Each row is a point on a tangle of strands that fork and nearly touch. The rows are in no order.
In the rows, 128 means zero.
Two points are linked if the straight distance between their rows is under 162. Some points are linked to none.
zasu: [ 88 193 164 162  58  62 148 130 160 140 132 114 159 141 106  82  97 118
 176 118 151 172 174  85  87 154 150 129 128 133 165 148 111  97 153 110
 140 148 128 119  87 103  94  99 169]
furop: [115  71  93 137 129 181 108 108 142 114 125  74 192 130 127 179 100 102
  85 151 141 138 110 138 103 105 141 115 103  95 149 144 156 182  97 152
 108  97 128 102 206 145  74 160 141]
Faz: [118  81 119  99 202 152  64 128 107  99 157  99 130  88  68 145 117 151
  72 125 117 173  89 164 179 150  60  92  83 102 122 121 126 127  90 134
 136 169 119 113 193 162 179 124 150]
Dod: [110 174 175 135  97  91  81  86 116 129 113 109  96 159 106 109 106 108
  89  96  98 129 123 117 151 138 146 102  83 161 147 119 160  76 159 125
 106 142 164 155 101 124 145 122 144]
Sog: [ 93 110 116 144 147 155 101  86 127 135 185  64 144 109 113 138  80 105
  74 115  84 168 104 133 204 132 109 105  98 124 138 120 153 160  91 126
 119 142 128 140 170 143 152 122 166]
defeb: [112 144 187 155  86 143 141 144 109  86 115  89 178 149  98 103 135 126
 119 120 140 141 146 138  95 126 135 112  98 120 120 143 135 115 126 120
 129 115 133 145 150 110  66 128 139]
Pez: [ 81 184 154 149 117  81  92 118 140 136 141 104 149 147 112  94  53 108
 116 106 157 167 163  67 112 152 134  96 103 155 171 142 109  87 162 130
 129 124 151 144 123 125 116  81 165]
fosaz: [146 158 116 115 153 124 103 144 142 133 114 180 110 138 158 141 121 141
 177 147 156 101 101  92 108 125 132 133 177 139 116 146  83 141 129 139
 144 141 132 118 117 113 140 100 112]
pado: [124 134 130 145  62 142 156  92 141 137  81 123  98 124 146  76 123 118
 200 156  47 144  85 141 129 130 138 160 152 159  99 121 176 126 130 116
 111 152 118  73  85  88 178 163 141]
Sus: [125  98 143 130 193 185 127 171  93 112 129  90 171 111 124 140 122 125
  73 103 153 126 149 150 155 140 112 119 116  85  93 126 109 170  99 116
 146 126 130 140 176 161  92 127 135]
Lun: [134 161 126 124  89  74  83 102 160 141  94 167 109 162 113 164 150 162
 154 142 125  98  80 120 100  97 135 111 124 156 166 136 144  83 163 142
 101 143 156 116 101  96 136 111 122]
ladul: [102 148 115 142  98 164 138 101 132 135  94  86  95 100 160  64 101  91
 175 160  73 163 100 127 159 151  99 152 134 164  84 111 140 138 119 125
 108 149 123  85  97 137 237 154 137]
bip: [127 126 175  87 131 106 141 162 113 108 128 162 119 148 150 106  85  76
 109  94 149 197 208 140  86 176 161 104  96 120 110 152 133  84 187 132
 138  93 113 158 138 118  59 125 129]
tole: [138 102 130  86  95  84 194 155 181 165 115 190 117 131 122 115 144 137
 188 138 114 190 135 177  99 129 133 149 173 110 101 119 168 115 172 110
 122 153  91  91  70 102 129 149 141]
sida: [121 103  69 106 113 188 111 129 162 118  69  78 175 127 162 152 112  67
 123 154 164 154 129 143  76 149 121 144 131  91 103 136 112 166 124 178
 108  93 144  87 161 186 148 159 108]
nokaz: [ 93 116 110 121 148 153 101 119 193 144 114 145 158 113 108 132  52 135
 150 171 131 185  82 138 143 153  58 110 124 122 110 105 134 145 106 140
 122 142 116  83 154 161 155 127 192]
Kes: [134  90 101 113 145 185 115 123 139 144 107 139 115 145 127 182  83 140
  93 132  71  99  90 141 177 132 158 149 139 120  91 114 154 174 133 128
 112 136 131  98 124 109 142 144 119]
fefim: [115 130 118 145 105 169  57  79 124  90 105  59 169 161 124 162 130 103
  82 133 160  98 117 135  84 113 153 118  95  98 153 145 138 154  96 173
 102  71 167 128 198 149 106 159  97]
Kos: [133 176 120 137 152 130 136 129  99 136 148 117 108 123 202  78  97  84
 115  81 130 130 184  85 120 132 174 138 147 132 124 148  96 132 150 118
 142  78 151 181 127 158 101 101 102]
mul: [128 141 165  87 148 105  94 158 148 139  81 141 131 161 148 152  87  89
  97  81 179 164 157 143 110 148 133  86 128 118 113 122 128  88 197 153
 113 146 165 143 121 170 124 118 128]
sufid: [155  91 132  91 155 101 105 120 120 132 163 216  90 161  94 172  99 174
 109 125  86  94 119 112 129 119 190 121 124 146 156 130 147 148 138 134
 132 125 121 156 109  62  92 116 123]
biz: [138  70 108 107 203  89 158 176 104 116 174 154 127  87 109 111 148 152
 135 133 160 162 144 133 115 123  86  87 112 161 159 140 120  87 109 118
 132 134  73 133 163 119 117 106 150]
vimog: [143 115 146 109  94  77 196 142 161 181 159 208 116 149 159 138  98 100
 119  76 141 149 192 114 123 122 165 140 147 104 168 116 156 121 195 136
 153 132 133 162  76 145  70 142 130]
veve: [107 204 203 177  71  75 144 134 138 130 114  81 163 134 101 119 188 137
 144 114 181 136 167 146 118 118 102 116 112 110 130 113 118  78 139 109
 139 164 157 137  80 156 114 131 144]
sapin: [126 149 137 134 192  88  42 112 129 144 157 106 130 128  96 202 127 156
  56 108 182 100 124 122 160 113 114  84  98 117 180 123 104 123 114 142
 128 139 168 152 152 158 141 103 134]
nela: [113 152 171 132  73 105 180 147 142 127 131 123 154 131 136  78 107  91
 163 116 124 191 185 127  81 148 169 144 145 127 117 145 132 119 157 104
 143 131 106 131 102 106  68 132 151]
Gufar: [135 163 139 142 103  95 130 104  86 120 149 123  73 115 120  98 194 149
 121 120  77  93 103 124 167 104 124 127 100 157 133 108 128 100 122 110
 123 147 145 164  80 108 167 115 138]
vub: [123 199 130 157  99 125  68 124 109  97 116 109 138 136 102 145 199 176
 140 163 191  53 121 104 111 109  84 137 121 111 161 116  65 138  69 142
 156 111 164 128 131 131 158 120  87]
zotu: [152 112 118 129 105  58 204 132 211 196 147 170 149 132 154 160 136 116
 135  86 162 123 159 124 132  94 137 136 172 112 188 102 162 126 175 130
 130 147 102 155  91 164  94 104 128]
Tos: [107 139 144 155 120 163 142 155 145 148  79 112 143 110 117 137 147 145
 154 140 135 120 112 154 181 148  58 161 141  89  55  95 114 148  99 104
 142 191 138  87  94 184 176 150 147]
pamon: [147  79 135 121 143 122 152 142 106 139 146 176 138 144 119 173 143 152
  86 101 104  95 129 137 127  87 174 115 118 117 164 131 164 150 135 120
 132 120 116 149 129  97  42 146 118]
Niru: [166 121 116 123 134 164 167 140  80 119 109 124 123 137 182 116 157  98
 109  85 103 103 154 142  97 123 193 139 141 108 114 150 135 138 150 138
 123  68 142 154 127 119  73 155  75]
tume: [127  97 128  81 148  75 158 156 124 136 162 171 112 129 137 123  93 105
 100 100 134 195 182 121 103 130 135  94 108 151 166 130 145  79 182 137
 131 112 111 153 132 123  77 120 144]
fum: [120 164 132 133  72  80 165 136 101  96 144  90 123 102 133  70 205 117
 143 127 143 176 156 138  94 104 105 107 107 155 152 142 104  77 151 120
 110 116 134 152 111 128 153 110 121]
tanil: [117  97 112 149 135 101 151 117 151 146 168 152 127 112  94 116 114 161
 145 139  92 133  94 117 154 107  97 107 133 157 144 115 157 118 114 118
 116 147  95 131 122 102 119 110 176]
fuzo: [133  74 102 130 128 160 119 151 118 129  88  84  87 112  77 140 158 156
  80 111  61 140  88 189 210 137  90 130  90 118  63  95 166 105 137 124
 108 162 143  86 113 150 198 168 120]
sutas: [132 149 164 129  61 142 118  88 117 111  84 137  82 159 132  87 126 118
 164 129  48 108  98 124 120 143 186 160 121 159 111 137 171 114 138 122
 128 143 139 119  89  67 140 150 117]
nivap: [114 175 161 118 117 134  57 108 157 123  70 100 139 179 153 143  84  62
 106  95 172 128 125 126  88 147 148 109 120 129 120 144 124  98 172 167
 106 113 178 146 142 160 141 121 100]
pav: [113 161 136 124  57  97 174 140 149 116 141  79 161 102 126  60 157  99
 175 149 138 205 154 143  67 126 121 136 147 141 134 143 117 122 138 119
 119 127  98 135 119 115 130 119 133]
vuluv: [138 121  78 137 131 135 103  69 157 144 168 132 112 123 138 166 105 132
 115 144  79  96  68  99 163  98 143 133 140 144 172 134 142 168 103 136
 108 121 128 130 147 105 148 106 136]
zuze: [135 171 135 104 170 140  71 124 121 127 114 164  82 138 139 125  96 140
 154 150 110  89  91  99 156 156 122 146 154 149  82 115  95 150 114 131
 139 151 146 131 103 120 194 103 128]
gugu: [140 128  70 138 123 141  94 107 102 112 114  87 145 120 170 149 161 115
  99 124 177  71 123 113  82  85 162 141 135 108 169 161 113 164  90 152
 117  71 165 133 186 173 114 158  86]
pafal: [119 106 112  66 164 123  75 138 151 112 101 131 133 126 146 138  81  96
 117 140 163 192 113 132  85 137 104  82 122 164 135 145 130 100 162 173
  93 104 130 110 177 143 165 120 132]
kisud: [130 158 102 139  76 186 110  70 141 123  94  80 121 139 182  97 110  79
 164 131  75 110  84 102 113 136 175 171 162 149 128 152 129 154 129 158
 116 109 169 110 135 120 132 153  87]
lak: [140 138 136 153  85 182 148  95 119 125 106  90 146 151 163 113 117  93
 122  92  73  97 115 127 111 133 206 159 147 119 118 149 151 153 137 143
 121  98 157 133 126 104  63 164  94]
Lag: [121 114  80 140 147 157 116  84 130 144 164  80 133 115 164 161 103  85
  70 111 106 112 106 115 176 100 139 122 128 119 152 128 142 172 110 136
 108 108 140 148 166 155 137 119 124]
labiz: [121 216 184 153  96 113  91 122 146 127  80  84 153 168 158 121 141  86
 128  88 194 110 167 138  87 141 150 130 130 100 110 141 108 102 161 141
 126 115 187 153 110 170 117 124 101]
Lono: [110 165 116 161 110 127 110 135 121 119 135  91 166 112 131 137 195 152
 134 143 233  82 169 106 103  97  75 138 142  86 157 110  63 149  51 130
 162 100 144 128 153 192 134 134 103]
zifeb: [169  97  96  95 179 149 181 165 120 150 125 171 106 122 206 134 140 101
 152 116 156 113 160 119 108 126 170 160 191 116 108 142 103 144 152 118
 150 105  96 122 128 133 125 125  72]
tudos: [140  69 112 138 121 172 141 186 138 142  61 114 108 140 114 161 133 135
  83 103  87 133 125 187 174 151 127 143 109 118  37 107 141 112 153 143
 105 141 146  84  98 137 158 189  93]
Doful: [150 181 149 159  87 116 114  86 103 117 130 120 109 147 117 142 181 156
 124 117  69  49  95 122 152 104 170 161 114 138 139 119 133 150 113 103
 135 137 168 160  85  88 123 126 108]
ger: [141 180 145 122 116 129  96 107  91 100 129 134  90 146 156  90 115 104
 118 109 103 116 147  89 107 143 192 132 117 153 138 164 108 109 151 131
 134  81 154 167 127  94 111 103  95]
dage: [127  83  89 112 130 210  83 105 152 102  93 123 162 140 132 174  80 115
 124 187 105 128  74 128  96 130 149 134 124 117 126 157 144 184 104 159
 107  96 121  75 185 110 111 148 126]
migid: [151 139 119  94 103 115 146 125 157 159 118 158 114 153 187 135  95  84
 132  86 125 146 150 116  95 122 182 136 170 127 149 129 142 120 198 153
 121 120 150 139  97 133 103 138 103]
rono: [148  86 126 146 189 169 204 149  96 129 161 144 136 106 151 117 149 133
 127 124 111  80 150 123 171 120 136 162 151 115  97 125 119 159  94  89
 161 118  68 147 139 116  93 109 111]
Paz: [139 149 102 129 103  72 162 130  95 125 148 148  79 105 155 100 217 137
 150 122 123 113 126 109 117  84 125 122 127 156 165 140 101  86 147 117
 122 121 128 153  86 115 154 103 106]
Rad: [137  35  80  98 220 172 119 152 112 125 149 107 119  85 120 173 113 129
  55 113 118 158 108 163 188 136  92 109 100 108 127 130 151 142 105 128
 117 141 104 107 190 155 159 135 131]
gidi: [ 96 212 208 173  88 125  91 115 114  94 117  56 150 148  90  97 168 137
 108 113 181 123 161 134 130 140  83 106  77 117 135 114 116  79 120 126
 139 118 175 156 127 150 143 122 117]
Toz: [129 133 153 127 175 195 147 180  59  90 127 100 138  94 140  94 160 134
 121 136 156 122 156 142 141 143  88 137 133 103  65 123  80 153  88 114
 161 121 120 140 154 155 144 123 108]
visil: [143  89 117 104 181  73 129 158  80 104 176 182  90 118  85 127 146 171
 110 138 127 130 150 112 115 131 136  89  92 163 170 146 116  87 129 121
 133 116  96 157 134  65 101 103 147]
mup: [125 145 116 150  71 196 114  97 104  85 105  57 138 131 120 137 187 119
 116 169 106  96  81 158 157 118  86 147  95  99 104 104 133 152  81 145
 116 124 157 114 133 143 169 170 102]
mizuv: [152  79 105  83 214 132 122 170 147 154 133 186 117 128 154 168  70 133
 118 120 170 124 133 112 130 129 123  99 155 132 132 129 119 135 139 141
 130 136 107 128 158 143 126 102 137]
Puf: [143  30 131 106 189 132 176 163 119 159 152 201 118 134  89 175 124 178
  93 104 104 103 132 154 179 111 127 126 128 104 122 105 177 143 126 112
 145 151  92 131 116 114  84 137 129]
Zuf: [146 133 120 122 169  79  65 148  90 110 136 137 134 127  76 184 176 191
  88 126 198  73 115 116 121 113 126  88  94 136 185 146  93 134  90 130
 125 126 148 144 149 119 142 110 126]
pafa: [105 156 124 136 130  47 107 132 174 165 142 138 146 147 103 155  89 142
 126 109 180 148 148  89 111 121 116  80 125 148 193 125 119  75 176 140
 115 147 148 128 108 136 111  89 166]
tov: [161  99  74  85 134 154 169 160 185 166  98 137 134 121 197 144 124  88
 158 124 144 161 140 149  84 142 172 168 202 112 106 140 122 161 180 146
 113 113 107  88 121 132 142 140  83]
vibu: [112 149 110 128  98 141  94  94 143 133  87 126  96 117 119 112 135 140
 163 173  87 129  59 150 170 129  67 134 116 143  95 105 149 122 112 134
 104 152 149  91 107 140 218 147 152]
Megi: [131  67 115 135  91 128 210 110 137 184 138 161  99 134 137 109 110 119
 129 111  51 132 122 136 177 106 140 155 144 140 132  95 213 130 157 119
 125 136 110 110  68 116 137 173 132]
pum: [102 116 106 161  98 161 107 104 162 111 135 101 201 127 109 144 117 141
 147 180 148 127 104 104  85 100 111 134 127 111 170 142 117 173  76 142
 133 103 116  93 179 126  77 136 147]
fali: [148  78 136 114 167 175 168 123  61 155 170 164  82 137 157  91  86 119
 128 152  66 146 171 131 160 175 158 169 139 148  82 104 137 108 156  98
 152 110  77 131 110  89 128 148 117]
Vepet: [127 154 150 128  89 128  68  80 148 124  94 143 116 167 103 143  95 146
 145 147  78  91  67 121 128 126 153 137 121 158 132 124 161 136 134 135
 109 153 148 117 113  88 137 124 134]
miguz: [132 142 178  95 138  86  79 131 118 119 104 155 100 167 107 155 109 117
  65  75 142 133 150 138 127 140 146  80  83 129 141 134 144  65 186 137
 113 126 162 174 122 134 105 115 126]
dutu: [115 156 161 188  90 146 172 122 116 130 135  66 184 123 131 120 153 118
 115 106 126 111 145 136 141 105 128 137 125 103 120 113 139 144 110 108
 134 131 143 146 128 152  70 148 146]
lubup: [134 118 166 137 182 159 156 168  78 106 149 140 129 105  90 116 148 171
 130 137 112  97 140 140 169 145 107 137 129 110  66 111 100 150  82  90
 165 160 100 150 124 119 112 114 149]
mib: [139 137 180 131 135 135 127 150  76  81 140 142 139 145 108 117 127 143
  80 101 113 125 177 131 112 142 173 106  79 112 126 160 133 126 134 104
 140  81 123 176 151  89  36 115 131]
Tebu: [111  97 117  84 178 140 118 142 166 148 130 136 130 108 131 117  34 115
 130 134 126 213 119 143 140 161  85  98 137 151 109 113 145 106 159 143
 114 143 114 102 160 157 169 117 173]
bura: [141  93 105 135  96 105 184  97 181 179 137 168 133 143 143 166 124 128
 125 104  96 111 105 129 151  79 134 131 156 136 177 102 193 128 166 132
 109 139 119 125  99 131 104 144 131]
pon: [131 177 121 151  58 142 127  97 124 102  91  72 138 131 150 122 209 106
 149 146 134 100  96 152 107  99 109 141 127 125 129 127 124 117 126 154
 106 119 166 121 117 146 158 158  88]
Govib: [131  95 176  79 156 138 149 152  93 141 147 203  91 162 147 114  39 106
 109 115 121 176 214 138 136 192 165 136 118 116  86 116 147 111 191 128
 161 113 111 139 112 112  76 153 129]
sem: [159 117  96 123 164 158 161 164  85 124 102 121 126 110 186 142 182 113
 119 105 159  76 139 133 121 107 145 150 161 100 105 145 101 158 116 119
 133  99 130 136 141 160 125 139  78]
Dun: [109 139  81 115  93 181  89  84 144 101  99  82 144 127 167 102 107  76
 151 164 126 152 103 115  76 129 122 144 143 139 132 148 112 155 117 174
 109  77 144 100 172 148 156 143  96]
guko: [112 213 125 175 103 105 113  97 137 146 127  57 152 130 168 125 169 101
 126  99 184  93 167 111 102 102 134 148 146 109 142 129  95 124 137 142
 138  98 187 150 120 193 128 130  93]
ven: [116 106 147 126 173 113 117 114 108 130 213 143 108 123  77 116  66 148
  97 111  68 142 143 115 183 155 155 108 109 150 128 116 145 143  96 108
 143 147 106 174 126  81 116  96 179]
mufed: [132 128 165 100 141  91 122 127  96 129 176 228  62 154 129 103  54 130
 141 141 122 146 195  91 124 189 169 132 119 147 114 130 109 101 172 123
 171 117  99 148 113  73  77 126 145]
geb: [128 149 128 130 143 105 131 119  91 114 185 172  76 127 135  66  96 129
 174 162 109 147 170  77 105 171 161 132 130 171 128 151  83  88 147 115
 149 115  89 139 116  61 115  93 136]
Ses: [153  38  63  98 196 175 164 169 118 135 117 125 114  93 160 162 138 114
  90 131 128 135 122 157 157 131 109 134 128 130 106 132 132 132 136 128
 107 106  94  90 162 151 170 150  98]
zonu: [137 125 125 124  81 146 138 152 147 156  38 124 110 163 150 150 136 108
 133  99 100 117 117 177 142 148 146 152 139 110  59 112 153 112 172 144
  98 157 160  88  64 134 168 176  90]
vota: [159 132 123 116 133  91 146 159 118 133 132 204 108 139 146 140 154 155
 160 127 151 101 146  94  86 109 172 128 158 128 153 157  96 118 143 124
 150 125 115 135 109  89  80 113 109]
Nelo: [139 154  98 138 102  97 151 114 147 145 106  81 146 110 168 160 208  95
 133 121 182 105 129 151 101  86 112 139 153 108 144 125 114 125 138 142
 111 119 154 130 122 197 144 147  96]
Rufe: [140 125 163 125 143 112  95 173 104 106  92 147 160 135  94 175 178 180
 117 135 200  87 124 139  97 107 113  98 112 109 140 140 106 131 109 127
 127 149 135 124 150 135  93 131 124]
rulep: [149  86 171 115 132 148 171 117  42 108 171 180  87 138 107  99 138 150
 121 152  50 123 168 153 142 165 174 165 100 129  84 119 153 125 138  92
 162  95  85 150 106  60  75 160 127]
gubem: [123 110  98 169 104 162 207 143 158 152  98  95 142  95 154 132 179 114
 140 125 117 107 113 149 190 120  84 176 150  98  79 101 130 150 111  97
 127 156 108 101  93 184 169 146 121]
dogib: [124 178 136 114 111 131  56  98 111  77 113 127 104 159 109 101 129 138
 145 143 117  99 100  73  81 145 168 144 110 172 168 175  92 111 128 144
 135  87 157 144 149  61 159  76  85]
kiga: [112 150 155 153 109 105 144 136 189 192  79 115 143 123 127 156 120 129
 155 112 148 130 130 158 167 137  89 142 158  96  89  78 149 128 137 109
 127 205 147  92  68 197 160 150 163]
neduf: [116 158 120 173 122 113 181 130 111 118 189 150 102 104 126  43 140 143
 212 170 113 128 147  71 113 149 131 151 159 162 124 144  80 111 106 101
 160 136  81 136  99  72 127  91 141]
meveg: [148 136 105  97 106  49 195 137 210 175 162 194  99 116 148  84 133 125
 202 142 140 187 141 130  95 130 143 152 190 131 150 129 135 118 167 108
 122 147  73 124  75 101 145 109 138]
tif: [148 133 101 110 113  80 125 131 196 157  91 183 133 133 142 184 148 151
 164 147 163 128  85 148  93  94 110 115 158 130 160 127 138 118 157 143
 101 143 134  94 115 139 135 129 137]
Kidar: [104 191 185 164  57  96 150 124 174 152  89  81 164 127 121 117 167 120
 179 138 160 145 136 164 120 128  95 150 152 105 101  99 136 126 121 109
 125 193 139 103  73 161 153 151 157]
befo: [132 174 181 125 156 165  92 117  99 119 118 134 109 147 125 112  63 132
 126 123  77  89 130 104 172 174 176 159 138 137  70 113 114 184  99 101
 155 151 146 150 101 105 149 117 143]
kor: [ 99 137 130 148 100 200 102 107 122  96 123  65 138 113  89 121 164 140
 109 171 113 141 101 155 197 147  38 138  87  82  95  81 119 146  57 125
 138 157 142 100 133 182 192 169 137]
soril: [138  84 109 104 186 131 102 155 122 102 121 133 124  74  79 139 169 174
 113 142 157 157  82 175 152 134  20 100  98 100 120 113 115 100  99 134
 131 173 121  92 164 189 190 140 142]
fom: [123 128 135 156  76 109 216 113 140 162 129 135 115 107 148  79 152 113
 180 121  75 135 127 129 153 114 129 160 159 142 117 105 162 126 127  91
 132 160  97 116  64 121 144 146 147]
nevig: [121  86 122 125 179 141 135 165 152 136 129 139 176 108 128 157 102 130
 127 135 181 135 133 119 116 122  93 112 143 111 126 126 113 160  98 130
 140 142 105 114 170 159  92 113 157]
Pumi: [138 111 108 108 101 147 164 153 156 139  80 130 139 131 152 140 147 114
 159 137 113 152 112 170 104 130 129 148 160 119  91 131 143 131 162 134
 105 135 117  83 103 120 143 155 116]
zes: [125  91 113  89 137 206  62 142 133  85  50 126 151 154 132 169 107 100
 116 166 163 124  97 146  81 153 125 125 114 106  93 156 122 157 117 169
 104  98 137  84 179 134 150 154  95]
pebi: [124 214 163 136 108 115  43 105 108  79 114 109 123 167  78 134 165 163
 123 135 149  59 110  97 116 143 128 141  89 147 154 129  80 127 104 132
 142 111 179 156 121  95 178  84  94]
noti: [106 149 123 177  91 165 129 114 146 105 150 118 168 119 109  94 128 157
 189 189 118 108  94  91 104 122  96 156 149 133 133 132  96 173  58 129
 156 124 106 103 148  95 111 121 143]
Fefog: [126 127 104 172  94 176 218 129 121 129 126  61 168  96 161 106 179  88
 135 115 117 107 137 141 141 108 119 167 152 101  94 118 129 167 106 113
 132 115 117 133 131 168 115 148 110]
tupu: [139 131 109 149 170 121 151 160  90 123 140 103 151  92 156 123 187 128
 107 100 207  85 160 114 130  92 101 136 137  99 142 140  90 152  81 111
 143 101 130 162 168 194 123 118 104]
kir: [120 127 136 119 134  96 140 157 135 111 125 136 124  87  88 100 189 170
 174 148 154 171 100 168 131 124  29 102 130 125 103 114 114  83 112 125
 124 178 114 110 124 157 183 122 154]
Nifo: [128  84 137  97 205 112  74 123 110 125 186 129 104 112  53 152  89 164
  79  93  83 157 103 161 194 151 115  89 102 127 120 108 147 132 103 124
 134 176 127 152 152 131 155 100 164]
nulaz: [146 150 110 142 122 110  86  66 131 134 161 124 106 139 104 191 153 158
 115 126  71  59  70 128 189 102 156 149 121 141 145 105 136 181  84 114
 120 151 156 154 107 100 173 107 128]
zop: [158 105 107  84 126  59 142 167 152 142 119 189 127 128 144 154 162 139
 154 124 180 153 133 132  59  96 147 102 154 136 178 159 126 101 168 136
 110 126 111 114 119 108 106 121 118]
fuzeg: [152  51 133  80 208 117 162 172 125 165 165 222  97 142 126 153  77 150
 109 105 141 135 172 131 159 134 124 115 141 116 129 106 153 112 161 135
 152 145 102 142 117 132  98 124 137]
Gab: [116 100 112 143 116 131 116 102 150 162 101 112  92 108  73 136 128 167
 131 137  74 132  65 175 215 124  71 123 110 124  96  86 189 118 112 109
 109 176 140  83 107 159 191 150 173]
Zemi: [121 105 131 131 161  94 199 164 122 126 168 139 122  78 111  77 163 144
 170 137 135 166 144 142 144 133  66 115 142 141 103 118 113  87 113 100
 144 166  75 140 117 144 142 104 155]
Mas: [135 108 109 112 170  59 144 168 144 155 158 149 150 125 131 152 104 128
 100  87 193 152 180  97  97 108 135  87 124 139 203 137 123 101 155 130
 133 120 120 154 146 148  70  90 146]
Detis: [143 113 110 125 131 130  99 155 119 117 100 132 174 123 138 168 159 147
 132 138 212  78 123 113  66  93 146 128 143 112 160 162 104 167  93 134
 135 109 132 106 178 146  86 143 110]
fuz: [ 84 110 120 147 126 142  64  76 153 118 187  91 161 127  61 156  81 149
  99 166  97 172  81 130 169 132 101  92  81 127 156 125 149 162  70 143
 118 139 115 124 183 105 142 119 186]
zotud: [ 98 132 106 146 145 133  66 100 184 129 140 162 151 134  80 153  70 167
 147 186 126 131  67 115 131 134  88 107 117 134 144 124 123 162  79 147
 118 135 121 106 155 107 137 116 179]
vule: [146 106 115 101 136 105 113 143  59  66 144 131 105 119 102 102 173 154
 110 152 141 129 133 117  77 113 147  91  77 177 184 173 122  83 128 132
 109  79 111 140 170  57 135 110 113]
mitug: [ 90 194 189 177 107 102  74  76 138 128 141  48 150 151  85 145 142 135
  76 112 143 112 137 132 158 120 121  92  72 133 160 117 149  90 133 131
 121 132 174 143 129 139 127 134 142]
lin: [ 96 160 121 188 128 153 164 117 134 119 177 108 146  95 137  49 113 124
 189 160 122 116 128  64 143 136  90 162 166 143 117 126  78 169  61 107
 164 130  89 136 130 123 144  98 137]
kigok: [148 117 169 118 144 141 175 162  57  90 151 161 116 125 133  97 142 135
 136 139 119 139 192 141 101 152 152 133 112 121  91 146 112 107 134  99
 160  96  87 152 137  90  56 131 125]
ket: [117 177 118 172  85 116 172  98 119 142 160  82 126 108 175  57 116  85
 141  91  99 140 162  75 115 117 175 152 144 152 163 147 118 129 141 107
 134  89 138 161 118 140  97 114 119]
roki: [131 103  93  88 126 102  88 128 113  89 110 118 129 116 128 126 148 121
 118 153 160 162  96 127  70 100 110  76  96 179 180 168 136  86 140 163
  82  85 124 114 183 112 166 131 116]
Lir: [140  84 114 141 171 190 186 123 107 138 169 135 126 116 156  94  98 128
 169 177  86 121 139 115 141 150 141 171 170 148  89 121 120 148 113  97
 147 115  53 112 144  91 121 118 126]
zulub: [123 116 135 124 159 109  82 110 155 135 180 182 120 160  62 152  30 172
 122 131  89 117 116  99 151 149 175 103 128 157 146 121 142 162 115 131
 122 154 121 150 123  68 102  92 174]

A fork is a point with three links. Follow the links from the first point to the second and name the forks in between, in order.
tov / Lun => Pumi pado
vub / Gufar => sem furop
tif / meveg => pado Pumi
sem / fefim => furop
fosaz / Rufe => pado Pumi sem furop
fum / fuzo => furop sem Pumi
sufid / vuluv => Faz
pav / vub => furop sem

Follow the links from the first point to the second, and from the first to the third. Name the last point that the two ways share.
fosaz / sapin / noti => furop
bura / dogib / sida => sem
Kos / tif / Detis => sem
Zuf / tov / Paz => furop
pebi / bura / zop => pado
meveg / fum / zotu => Pumi

A fork is a point with three links, a tip a point with one. Leave the first point through the second and follow the links. Name the first fork or tip that comes.
fuzeg / mizuv => kor
pav / fum => Faz
fum / pav => furop
pado / sutas => befo
befo / zuze => pado
